Each row is a point on a landscape with many valleys, with its height.
A ball rolls from a point to the lowest of its 2 nearest points, and stops where none of them is lower. Distance is the straight distance between rows; heights are no part of it.
Q970: [-14 -38 -52  19 -18  -5 -11  22 -37  37 -26  37  35   6 -29   6   6   1
  14 -23   1  -7  -7 -20  -5]  h=806
Q374: [ 24  48  81 -40  24  -6 -16   2  20  -4  -7  16  -4 -45  40  -6 -51 -18
 -39  39 -40  43  22 -11  23]  h=375
Q324: [ 14 -36 -51  -1 -34  29   8   1 -36  16   6  15  -8  34 -31   6  -9 -19
  37  12   3   4 -20   1 -11]  h=230
Q294: [ -7 -10 -54   6 -32 -41  15  23  -8  -4  -3  46  19  53 -37  29  30  24
   0 -18 -11  -6 -19 -27  -8]  h=593
Q964: [-24 -34  -9  12 -24 -21 -25  16  -7   5   0 -13  22  -3   8  32  24 -23
 -14 -22  -8  37  30 -27 -58]  h=572
Q346: [-31 -51 -36  27  -7   5 -23  26  -5  36 -14  30  51  16 -22  14  -6   4
   0 -16  15 -21 -21   7 -11]  h=788
Q701: [ 44  27  48 -26  20   4 -13  11   2  -8 -16  30 -14 -31  37  12 -58 -34
 -36  34 -50  47  15   2  32]  h=409
Q363: [ 34 -22  23 -46 -38 -34  60  -2   3 -47 -35   6   9  25  11  13   6  -9
  -8  13 -40  26  -7   4 -16]  h=255
Q790: [-11 -34   5   6   3 -16 -11  27  -2   7   8   2  24  43  -4 -20   7   6
   6 -15  11 -22 -19  37 -26]  h=323
Q653: [ -6 -42   9 -11 -24 -25  13   5   3  -6  -9 -26  42  21 -11  36   4 -20
   5  10  -8   4  -7  22   0]  h=730
Q568: [ 15  -5  -8 -32 -12  22  18 -11 -43  -3 -36   7 -21 -24  37 -17   3  22
  39  -8   2  19  48  31  20]  h=113
Q457: [-13  18 -55  17 -22   7 -14   3  -8  11  16  28 -26  30 -12  21  32 -31
  12  -7   6  17   5 -35 -19]  h=213
Q721: [-51  25  -4  -2 -10  28  -4   7   4  22  23 -11 -33 -43  10 -35  13  25
  13   0  45   3   1  -9   0]  h=169
Q106: [-35   3  -4  -3  -2   7 -27   4 -28  44 -13 -13  14 -43  13 -23 -16  18
   5 -16  37 -19  19 -29  31]  h=379
Q105: [ 20 -36  -4 -22 -31 -24  63   2  20 -49 -25   2   7   4  -3  34   5   3
  -5  16 -26  21 -16  18  -8]  h=281
Q645: [-20 -15  27   3 -14   7  -9   0  29  -8  25 -54  10  10  -2   6  24 -32
  -1  22   7  21  -2  22 -32]  h=553
Q900: [-21  14  41 -23  -9   0   5  -9   2 -17   8 -11 -31 -73  38 -17 -15   4
  -4   6   2  32  23 -13 -13]  h=237
Q221: [ 22 -24  -2 -11 -17 -12  28 -11  29 -37  10 -21  -2  34  -8  40  12 -36
  -8  27 -24  19 -17   7 -15]  h=590
Q451: [-10  32  15 -15   3 -28 -51   3  -6  16  30 -54  -5  29  28  -4  28   7
 -12 -17   5   2  51 -36 -43]  h=501
Q745: [ 26   0   5   9  46 -31 -22 -10   3   5   5  39  12  60  -3 -27  -7  13
   6 -42  -1 -60 -19  -7 -42]  h=609
Q434: [ 14 -16 -16  -8 -10 -19   6  15  -8 -16  19  18   9  76 -27  -3   0  22
   7  -6   3 -27 -46  13  -2]  h=413
Q917: [  2   0 -25  19   3 -10  34  -3  32 -33  -7   9 -15 -54   5  59  -8   2
 -29   8   0  15   0 -22  24]  h=541
Q298: [ 20  -3   2  13   1  -5 -28  20   4 -26  26  13 -34 -23  35  17  -7 -39
 -43   4 -33  42   8 -36 -46]  h=390
Q669: [ 24  29  50 -38   0 -49  30   2  22  -9 -13 -41  22  49   9 -10  22  -4
   7  23 -19 -21  15  32  15]  h=485
Q385: [  4 -14 -38  -6 -28 -31  30  17 -19 -13  -6  21  -4  35 -14  10  21   9
   9 -19   1   1 -10  -4  -4]  h=610
Q943: [-24  23 -19  16   6  28  -6 -12  17  18   7 -34   4 -20 -26   3   9   4
  -4  14  35 -15 -15 -13  61]  h=678
Q412: [-33 -15  13  -6 -15  28 -12 -14 -23  31 -17 -31  13 -69   9  -2 -22   9
  13   2  29   9  20  -9  29]  h=341
Q760: [ -3  -9  11  -7   6 -27  16  30 -19  11 -27   2   3  -5  28 -40   9  37
  13 -32  14 -28  21  39  -4]  h=505
Q270: [ 18  41  61 -43   3 -26  41 -10  23  -1 -32 -36  19  14   8  -3   5 -17
  13  28 -20   9  31  30  21]  h=473
Q972: [ 28 -10  -1  31  13  -3  20   9  36 -30   8   4 -13 -53   6  54 -27 -17
 -42  35 -23  21 -10  -5  10]  h=521
Q911: [-13  20  11  24  34 -10 -51  12  16  33  26  -6   7  44   8 -19  10   9
 -10 -24  26 -42   0  -2 -26]  h=621
Q576: [ 10  31  42 -22   2 -29  30 -15  21 -27  -9 -36  -5 -12  14  12  11 -18
  -9  11 -10  13  20   9  25]  h=458
Q222: [  2 -31 -25  -9 -27 -13   3   2  14 -26  22 -16  12  66 -13  35  24 -19
   1  15 -17  20 -12   3 -41]  h=578
Q40: [ -3  10  33  18   9   5  18  -1  34 -31  28  -2 -19 -97   4  18 -18  26
 -49  25 -25  33 -14 -13  17]  h=268
Q167: [ 10 -45  18   1  15 -21 -18  11 -24  14  -6  22  37  42  -4 -29 -19   8
  12 -30  -3 -40 -20  28 -35]  h=373
Q751: [  7  -4 -58  11  -1  47  16 -23   7 -19 -14  11 -32 -55   4  35 -10  -3
   6  17  11  23   9 -15  32]  h=397
Q447: [ 10  -4  63 -14  -3  10 -22  -8  13  -6   8 -27  -6 -28  39   7 -16 -48
 -25  23 -27  44  15 -14 -38]  h=258
Q383: [ 42  14  26 -30   9  -7   9  -5 -37  35 -19  -8   3  37   9 -21 -30   2
  43   5  -9 -34  20  32  22]  h=663
Q343: [ -5  32 -16   9  19 -22 -37  16 -13  31  14   7  -8  36   8 -23  15   1
   1 -29  25 -32  14 -23  -2]  h=603
Q784: [-37 -16 -10  20  -8  -9  10  26  30   0   4  -8  23   6 -18   7  26  13
  -6  -5  25 -12 -20  36   1]  h=544
Q253: [-11  12  89  -5   0   6  -2 -30  34  -6  41 -48   6 -54   5  -1  -3  -9
 -39  36 -29  38  -6 -19 -20]  h=224
Q364: [ 14  -2 -21   3  -3   2  -8   8 -18 -32   0  42 -43 -67  32   9 -32 -21
 -15  -8 -21  42  23 -23 -13]  h=378
Q233: [ 10   1 -12  17  41 -16 -35 -19  -7  13 -14  75  21  60 -25 -23   1   9
   1 -50 -11 -45 -32 -33 -41]  h=636
Q789: [ 20  -3 -17 -12 -14   4  25  -1  -9 -34   4  16 -50  -6  23   1   4 -37
   6   1 -14  36   7  -2 -30]  h=304
Q810: [ -7  -5 -67  13 -13  34  -3  19 -24  28 -15  52 -18  29 -20 -21   9   5
  20  -8  12 -10 -17  -5  -1]  h=227
Q2: [ 29  20  15   9  41  18  16 -20   6   9 -17 -23  15   3 -21 -29  -1  38
  12   4   4 -47  -6  55  65]  h=694
Q903: [ 29 -27   7 -13 -14  11  12  -7 -31 -10 -26  25 -15 -37  22  23 -34 -43
   5   9 -39  49  18   1 -19]  h=317
Q308: [ -7  10 -24  30  37  18 -40  -3  -4  34 -24  71   2  42 -15 -37  -1  -6
  -3 -33   4 -39 -23 -30 -23]  h=618
Q685: [-16  -5   5  -2   0 -16  23  22   3  -1 -12 -16   0  -4   6 -19  22  25
   6 -12  23 -13   3  41   9]  h=524
Q85: [ 16 -12  23 -38 -28 -26  39   5 -12 -21 -31  -6  -1  15  25  -9  13 -18
  11   3 -22  19  18  17 -22]  h=222
Q156: [-15  42  38  27  43  -9 -22   0  32  29  32 -36  16 -10 -12 -35   4  36
 -12  -6  28 -62 -11  -4  20]  h=655
Q706: [-19  27  39  10  -8  10  34 -23  19 -14   3 -52  17 -53 -26   0  16  17
  -8  12   2  12   8  30  40]  h=245
Q41: [  5 -21 -37   1 -28 -24  14  13 -17 -17   1  26 -12  12  -4  15  28 -25
   7 -15 -23  36  10 -23 -53]  h=307
Q243: [  7  30   9   9  29 -23  14  15  29  -9  22 -17 -10  42 -11 -33  27  16
   3  -4  19 -44 -21  43  12]  h=515
Q296: [ -4  13 -61  23 -12  22  -3  -9   6   1  15  30 -33  -2  -9  44   4 -42
   3  12   6  22   2 -43 -10]  h=242
Q993: [ -4 -43 -12  17  46  24 -14 -28  21   0 -15  42  46  32 -29  -9 -34   8
   0 -11  11 -48 -63  12  -6]  h=745
Q735: [ 12  13 -33 -15  -5  12   8 -11 -23 -32  -2  27 -54 -38  26   2 -10 -21
  15 -10  -6  35  25 -12   0]  h=336
Q470: [ 40  20 -15 -25  11   3  -6 -14 -59  31 -22   4 -13  15  13 -30 -27   1
  43  -8   3 -32  30   3  41]  h=637
Q162: [ 13 -26   7 -32 -30 -33  13   8  -1 -26   6 -20  18  68  -2   1  22  -8
   5   8 -18   2 -10  15 -23]  h=591
Q171: [-40  27  20 -20 -14   4   6  -7   0  -4  25 -18 -40 -62  29 -32   5  22
  15   2  28  15  21 -18 -13]  h=203
Q95: [ 43 -14  -4  -2  -3  -7  -1 -17  -6 -19  10   0 -14   8   7  51 -18 -57
 -16  13 -35  34   4 -24  -7]  h=315
Q899: [ 14 -26 -46  -3 -37 -23  45   5   5 -33   0  22  -5  26 -20  43   9  -2
   4  11 -14  16 -16 -15 -26]  h=625
Q32: [ 34   1  11 -15  -5   8  33 -28  18 -29   6 -23 -24  17 -12  31  -3 -45
   6  34 -22  23 -17  22  19]  h=602
Q663: [  6 -41 -32  18  18  38 -22  -2 -20  28 -17  55  18  40 -28 -30 -28   4
  13 -18   7 -34 -46   0 -23]  h=382
Q918: [  3   2 -51  14  -4  15  -7  14 -13  14  -2  68  -6  67 -32 -15   4  16
   8 -12   4 -31 -46 -11  -6]  h=277
Q767: [  4   5  22  -8  -3  -9 -32  10 -16 -24  19  27 -32 -69  45  -5 -35 -19
 -30  -2 -28  41  21 -40 -21]  h=423
Q481: [-15  24  15 -16  -1 -22  -7   5 -26  23 -14 -21   2 -39  30 -21 -10  23
  17 -18  27 -23  42  -7  28]  h=411
Q722: [-33  27  10  19  -6 -15  11  -8  50 -19  33 -39  -4 -21 -17  31  33   2
 -27   6  18  13 -11 -18  15]  h=549
Q204: [ -1   8   2   5  -5  -9 -16  -6  13 -18  23 -10 -23 -14  23  33   5 -33
 -24  -5  -4  33  13 -38 -26]  h=420
Q448: [-24  14  36  25  -4  19  32 -30  33 -22  40 -28  -8 -89 -26   5   0  22
 -33  26 -15  32 -17  -9   6]  h=228
Q48: [-23  22  65  11 -11  17  25 -24  32 -21  39 -49  -1 -58 -17 -17  16  -5
 -21  32 -19  33  -8   8 -18]  h=193
Q248: [  7  18 -28  19   6  34   6 -17  20 -23  21   7 -47 -55   4  32 -20 -21
 -11  26   7  25  -8 -22  17]  h=419
Q580: [ 20 -16 -37  11 -14   9   6 -19   0  -7  14   1 -16   6 -10  55 -10 -50
   3  17  -7  21  -4 -25  -6]  h=275
Q218: [ 21 -25 -29   7   0  26  -9   3 -22   0   2  62   6  57 -44 -27 -29  28
  17 -14   0 -34 -63  -8 -25]  h=326
Q555: [-10  31  17  27  60 -12 -32  -1  35  27   9   2  12  17   2 -26  -3  20
 -12 -26  33 -66 -10 -14  -1]  h=638
Q848: [  5   4 -33  12  43   5   8   5   5   6 -38  37  -3  12  -2 -33   3  51
 -11 -35  23 -50 -15   5  36]  h=502
Q263: [ -7 -14  23  13 -14   2  45  -8  39 -34  -5 -36  27 -32 -25  28  14 -13
  -8  30 -19  24  -7  43   7]  h=303
Q292: [ -5 -18 -15   7  -7  35  35 -10  10 -23 -27 -13   0 -58   8   7  35  56
  11   0  13  24  25  34  39]  h=374
Q740: [-32  14 -21  19 -11  -6  24  -2  39 -13   5 -13  -2 -39 -12  44  19   9
 -23   4  25  10  -7 -23  24]  h=555
Q360: [ 27 -14 -13   1  -1  -7 -24   6 -29  -7  29  42  13  89 -37 -17 -10  20
  14 -17 -10 -26 -47  -8 -34]  h=376
Q420: [ -5   7  18 -14  -2  46   1 -35  -3 -20 -12  -6 -21 -91  26   4 -19  29
  11  14   2  37  33   5  34]  h=338
Q675: [  5  -8  -1  25  41  -3 -66  -6 -20  50   2   5  33  36  -8 -14 -18 -17
  -5 -31  13 -41   2 -24 -10]  h=504
Q579: [-53  17 -26  23 -14  48 -13  11  20  29  15   0 -21 -18 -12  -9  17   6
   6  12  42   0 -16 -10   6]  h=134
Q34: [-22 -12 -57  20 -22 -13  14  28  16   5  -9  60  23  53 -33  25  18  33
  -4   0   4 -27 -37  -3   3]  h=577
Q328: [-30   5 -33  21 -18  49  -5  -3  16  14  23  -6 -31 -18 -10  13   4 -28
  15  20  32  19  -9 -11  -8]  h=101
Q353: [  7  34 -19 -21  -9  -4   7   0 -26 -10  10  -1 -54   2  28 -29  10 -20
  31  -6  16   6  31  -2  -5]  h=414
Q658: [  9  31  45 -35   5  14  12 -15   4 -26 -10   0 -35 -60  44 -17 -26 -10
   7  17 -14  37  36  11   1]  h=220
Q486: [-13  23 -11   3   0 -19  20  17  28 -18  20 -17 -23  36  -4 -10  43   4
   0  -1  20  -9 -10  24   2]  h=529
Q332: [ 17  22  16 -40  -3  21  11 -22 -29  -8 -25   2 -33 -33  39 -12 -23 -11
  38   8  -4  30  51  20  13]  h=173
Q183: [-32 -41 -29  33  24  16 -26   7  22  22 -22  58  55  32 -27   8 -17  10
 -13  -9   7 -41 -50   0  -9]  h=767
Q406: [-24  16 -22  27  26  -7 -23  17  21  24 -16  30  12  28 -11  -9   9  19
 -25 -25  28 -46 -23 -16  28]  h=561
Q421: [ -9 -30 -19  27  15  15 -44  12 -26  44  -3  38  20  33 -15 -27  -5 -12
  13 -30  12 -24 -17   1 -36]  h=442
Q606: [-11  43  40 -18   4  -7 -20 -16  -7  32  27 -54  -2 -21  13 -14 -11   1
  16  12  22 -24  27 -21  30]  h=503
Q816: [-13  -7  -1   7  -2  27 -12  16 -24  33   4 -13 -13  -3  13 -41  -6  -6
  31  -7  32 -11   8  31 -10]  h=518
Q950: [  3 -44 -10 -12 -23 -42 -28  28 -31 -15  16  18  57  80 -26   2  15  33
  -1 -18 -31  -1 -22  -3 -53]  h=225
Q963: [ -9  19  41 -35 -13 -34  10   7 -23  11 -32 -18   5 -35  42 -13 -11   0
  18 -12   1   5  57   1   3]  h=439
Q26: [ -6  27 -17 -13  -1   3   2  15 -31   8  -2   3 -38 -16  34 -47   6  17
  35 -19  26 -14  36  14  -1]  h=389
Q942: [-15   2 -31  24  44   3  -8   6  17  16 -56  62  18  17 -10 -20  -5  33
 -29 -37  14 -50 -26 -27  25]  h=533
Q925: [ 30 -20  31 -36 -24 -40   5  20 -23 -21   5  -8  32  87  -3 -24   1  18
  10   3 -26 -18 -17  15 -29]  h=606
Q423: [-10 -41  -2  -3   2 -33 -22  26  -4 -15  21  21  46  76  -9  -9  10  24
  -5 -14 -11 -18 -30  25 -48]  h=276
Q668: [ -4  28  -1  27  38  22   5  -7  21   8  -2 -24  10 -11 -32 -31  11  37
 -10  -3  26 -43 -15  28  63]  h=680
Q665: [ -2  38  33 -15   4 -23 -37  -4  -5  24  35 -60  -5  18  26  -5   8  -7
   8   0  14 -16  42 -25  -9]  h=483
Q710: [ 42   7  30 -53 -15   5  29 -19 -38  24 -27  -7   4  47  -4  -8 -31  -4
  45  21 -16   1  14  33  24]  h=681
Q314: [  5 -44 -32   4 -28 -15 -24   9 -43  20   9  13  34  48 -35  16  10 -12
  19 -14 -16   4  -8 -13 -29]  h=343
Q119: [ 20  -2  23  24  60  17   7 -24  25   1 -10  -6  24   1 -23 -37 -13  28
   8  -8  10 -58 -27  57  21]  h=710
Q22: [ -2  19  49 -17  10 -28  19  30  -7  22 -25 -22  15 -21  38 -41  -3  37
  22  -9   4 -33  41  40   1]  h=478
Q149: [ 29  -6  38 -19  -2  -4 -10  -4 -11  -9 -13   0  -5 -18  38  15 -21 -57
 -20   8 -41  45  23 -14 -27]  h=298
Q389: [-26   7  -2   8   2  23  14   2   5   3 -19 -22   5 -57   2 -21  27  64
   1  -8  32  -4  17  24  46]  h=399
Q887: [ -9  19 -65   5 -10  -4  31  -2   9 -19 -13  22 -28  -8  -4  33  20   8
  -2  -8  18   7   1 -27  35]  h=510
Q477: [  8 -14 -23   1   9 -12  17  11  -2  -2  -8  11  12  38 -21  -6   2  29
   0 -14  14 -35 -33  23  31]  h=444
Q741: [  8 -19  -2  22  62  35  -1 -33  31  -5  -8  18  20  21 -35 -31 -20  17
   7  -5  16 -53 -55  42   8]  h=725
Q164: [-10  19  25  16  -2  31   4 -28  25 -10  38 -47 -18 -39 -19  17  -1 -32
  -4  33   7  25 -10  -1   6]  h=162
Q586: [-10   5 -43   9   6   9 -33   1 -33  40 -20   6  15   7 -13  -6 -11 -18
   1 -18  21 -20   5 -41  42]  h=574
Q68: [ 37 -20 -30 -16 -51 -22  26  -1 -27 -31  15  16   2  53 -39  30   2  -3
  17   7 -25  18 -21 -36 -24]  h=640
Q231: [-13  -3 -22   3  -6  63  -4 -34   2  -4  -8 -14 -14 -83   5  15 -19  11
   8  23  17  24  17 -17  45]  h=370
Q775: [-26  19 -18  15  -9 -16  20  10  50 -27  24 -16 -10  18 -19  29  45  -3
 -13   7  17   5 -17   5   7]  h=540
Q163: [ 18  15 -21 -16 -10  -9   2  -2 -29   2  18  -8 -36  48   2 -13  13 -29
  24  -6   4  -4   9  -3   0]  h=440
Q39: [ 44 -10  14   0   5  14   0  20  -7 -17 -11  31 -19 -44  34  26 -52 -32
 -32  34 -50  40   6   9  12]  h=455
Q529: [  2  13 -27  -9  -4 -14  36  -9   5 -21 -21 -13 -15 -14   0  27  17  15
  -3 -10  16  -2   5   2  56]  h=494
Q288: [-18  15  26   3  -8  21 -27 -22   9  18  39 -55  -8  -7  -6  13   0 -29
   6  17  23  10   2 -15   2]  h=191
Q184: [ 15   3 -19  -2  24  -6  29   8   3  -7 -21   7  -5  16  -6 -25  15  55
   3 -18  17 -40 -15  39  47]  h=470
Q467: [ 10  -1 -47   9  10  14 -14  12 -47  31 -16  53 -17  27 -10 -48   3  11
  24 -29   9 -22  -9  -6  -8]  h=283
Q839: [ -1 -45 -24  13   7 -13 -34   7 -14   6  12  45  60  65 -37  12 -17  19
  -2 -16  -8 -28 -47  -7 -23]  h=686
Q857: [ -5 -15  -4  12   5   8 -40  17 -39  48   6   3   4  16   9 -37  -6 -21
  27 -21  18 -18  15  10 -30]  h=489
Q379: [ -1 -23 -37   5 -17  42  18  -1   1   6  10 -10 -17  13 -22   5   2 -21
  30  19  15   8 -20  32   1]  h=175
Q772: [  5   0  80 -11   4   5 -30 -14  22   0  29 -31   0 -48  31  16 -25 -19
 -50  30 -33  37   2 -31 -22]  h=257
Q544: [ 12  14  30   1  15  20  23 -21  21 -41 -14   0 -11 -91  13  28 -13  37
 -29  16 -24  39  20  11  51]  h=252
Q23: [ -4   4  45  -6  -2  18 -37 -25  13   4  36 -56 -11 -12  18  25  -5 -40
 -17  20  -4  33  13 -26 -28]  h=223
Q641: [ 13 -19  32 -40 -22 -32  32 -13 -12  -3 -38 -17  33  23  -3  31 -10 -17
   7   8 -22  15  11  18  18]  h=715
Q717: [-30  11  -4  32  43  52 -26   6  20  37 -13  24  -8  -9  -2 -52  -8  20
   0 -13  39 -40 -24   4  -5]  h=563
Q648: [-10  -9  -7  21 -14  44  14 -12  24  -4  24 -31 -19 -22 -19  21   3 -37
  14  34  12  24 -13  19  -5]  h=135
Q619: [ 12  28  66   0  10   2   7   6  29 -27  37  -2 -15 -78  11 -13 -24  18
 -62  42 -49  36 -18  -7  21]  h=311
Q256: [-18  -1  -6  21  20  51 -15   8  -3  33  -2  -4 -10 -21  -1 -50  -4  23
  15  -2  37 -24  -9  30  12]  h=542
Q621: [ 16  -7 -33  -1  15  17 -15  -6 -42  33 -28   6   5  10  -4 -23 -21  -1
  15 -14  15 -31   4  -4  46]  h=605
Q484: [ 16  30  24 -13  15 -41  20  11  13  -4   3 -34   3  38   4 -19  19  11
  10   2   4 -40   5  31  25]  h=500
Q100: [-24  17 -43  17 -13  23 -17  17  -8  27  12  23 -25  29  -7  -8  20 -17
  14  -7  28  -3  -6 -13  -2]  h=178
Q607: [-30 -11  15   9 -11  10 -16  18   3  18  20 -33  -3   2   3 -19  11 -14
  14   2  29   3  -1  22 -24]  h=538
Q413: [-42 -19 -40  32  -4   0  10  29  39   8 -13  30  36  20 -30  22  18  33
 -10   3  21 -31 -35  20  15]  h=560
Q393: [-10  57  41 -10  19 -12 -15  -6   0  46  35 -47   0 -34  19 -35 -19  38
  23  13  16 -54  24 -22  30]  h=516
Q651: [ 21  43  82 -18  20  -7   2  -3  33 -22   7  -8  -8 -50  30 -12 -19 -13
 -49  40 -42  36   2  -5  12]  h=347
Q895: [  9 -27  -5   3 -11  30   7  -9 -17  -8 -21  14 -15 -70  24  31 -37 -20
   3   9 -12  39  22   1   1]  h=249
Q878: [-39   0 -13  13 -16 -19 -54  13  -7  26  13 -14  22  19  -2  31  37   5
 -23 -34   8  21  34 -38 -43]  h=548
Q635: [ 19  -8  19 -46 -19   3  47  -9 -23 -14 -46   1 -14  -3  26 -11   2  12
  29   5 -18  28  29  40   3]  h=176
Q88: [ 17  28  18 -26   0 -38  38 -15   3 -16 -17 -33  -4   8   0  20  11   0
   1   3   0  -8  12  15  55]  h=474
Q193: [-18  28  65 -26  -3 -39  13  14   4  18 -15 -46  18 -33  34 -22   0  18
  11   2   3 -11  46  10   3]  h=460
Q673: [ 19  -7  -1 -22 -23 -29  16   3 -19 -26  -3  -1 -18  22  21  -3  22 -38
   2 -11 -25  28  19 -14 -38]  h=263
Q311: [  8 -50 -16 -18 -29 -28 -34   7 -34  -8  12 -12  58  73 -30  23  14   3
   6  -5 -38  16  -4  -7 -47]  h=285
Q599: [-31  43   2  18  22  10  -9  -1  23  24  20 -27  -1 -14 -18 -28  15  29
 -10   1  40 -34 -13 -12  46]  h=668
Q377: [  6  13  42 -17  -2 -16 -43  -8 -14 -12  24  -6 -22 -39  51  -4 -17 -27
 -28  -4 -27  41  35 -55 -43]  h=461
Q809: [-18 -29   1   0 -22  36  -2 -14 -20  14 -17 -18   1 -71  12  25 -29 -16
  12   7  13  31  22  -4   8]  h=302
Q822: [ 11 -27 -54  12 -30  10 -18  10 -39  23  14  36  13  57 -49   9   0  -6
  28   1  -8  -7 -29 -21 -19]  h=286
Q188: [  1   4  28 -10  -7 -23  13  -3  16 -26  -1 -25 -10 -20  27  18  11 -27
 -19   0  -7  24  16 -11  -9]  h=441
Q27: [ -1  31  -3  -7  -4  -8 -28  -8 -10   9  30 -32 -23  26  16   6  13 -33
   8  -6  15   4  25 -25  -5]  h=464
Q931: [ 20 -13 -36  19  -9  -5  -8   4  -6 -17  19  30 -29  -6   7  34   5 -47
 -11  -1 -32  44  10 -36 -52]  h=350
Q771: [  7  12 -17  14  29 -27 -16   9  -1  18   1  30   3  54  -3 -18   9  13
  -6 -34  16 -50 -15  -6   5]  h=583
Q905: [  3 -20  -8   0  -8   0  61  -7  21 -38 -32 -13   1 -38  -5  30  26  34
  -1   6  -9  20   6  42  32]  h=345
Q538: [-18   0   5  -4   1 -25 -61  11  -9  20  14 -46  26  46   9   7  29   5
 -19 -28   0   3  39  -8 -52]  h=523
Q979: [-16   3  14  20  -9   9  40  -6  23 -21  -4 -44  30 -27 -41   1  27  19
  -2  12  -2   3  -3  60  35]  h=273
Q229: [  -4   24   48  -24    9   18   -1  -35    9  -27    4    2  -22 -103
   22    4  -35   39  -18   17  -18   34   19   -9   38]  h=299
Q672: [-19 -38 -33   7 -30 -36 -15  21  -5  -4   0   6  36  33 -11  38  39  -7
  -7 -19 -19  27  17 -17 -56]  h=595
Q361: [ -5  35  51   0   4   4  41 -28  26 -39  -6 -30  -2 -78  -2  10   7  27
 -21  11 -20  33  18  16  37]  h=211
Q123: [ 17 -36  18  -1 -13  -1  51   0  37 -40 -22  -9  14 -22  -3  39  -2 -19
 -14  38 -35  30 -13  33 -13]  h=309
Q518: [ 27 -20  29 -40 -28 -13  18  -7 -30   9 -18 -13  28  53 -15   8 -23  -8
  27  15 -17  -7  -9  27  17]  h=698
Q466: [-20  21 -21  31  47  38 -44   0   2  45 -27  49  -7  14   1 -50 -17  -2
  -5 -25  25 -43 -11 -35  -7]  h=592
Q216: [ 45 -29   5  21   3  -5  10  29  15 -16  -5  18  -4 -35  22  44 -38 -29
 -43  43 -47  26  -2   2 -10]  h=493
Q695: [ -2 -25 -25  21  21  -2 -38 -12  -6  11 -12  81  45  60 -41  -2  -9  17
  -3 -29 -14 -38 -52 -29 -30]  h=661
Q279: [-15 -10  -8   1 -14  -7 -14   5  26 -16  26 -31   2  42   2  22  34 -24
 -10   3   3  19   3   4 -38]  h=564
Q20: [-15   7 -28  29  26  14 -63   4 -25  59  -9  20  21  23 -15 -21  -8 -18
  -8 -24  17 -29  -3 -49  14]  h=543
Q661: [ 18  10 -22   0  23   2 -10  14 -42  28 -12  25 -21   6  21 -57 -10  18
  29 -28  16 -39  19  11  -5]  h=346
Q546: [  9 -33  -9 -20 -27  -6  58   2   0 -26 -28  -8  11   3 -14  23  10  34
  12   7  -7   7  -9  42  25]  h=316

Where does a ball stop that starts at each point below?
Q899 => Q895
Q740 => Q48
Q68 => Q895

Call two points neighbours if one is among the 2 nearest of the other. Go from one point of each pair to the other, from neighbour to neighbour, staying as low as possible. Name the highest point that can't be avoided.
Q895, Q361 => Q903
Q328, Q48 => Q447
Q361, Q568 => Q123
Q950, Q895 => Q314
Q85, Q328 => Q900
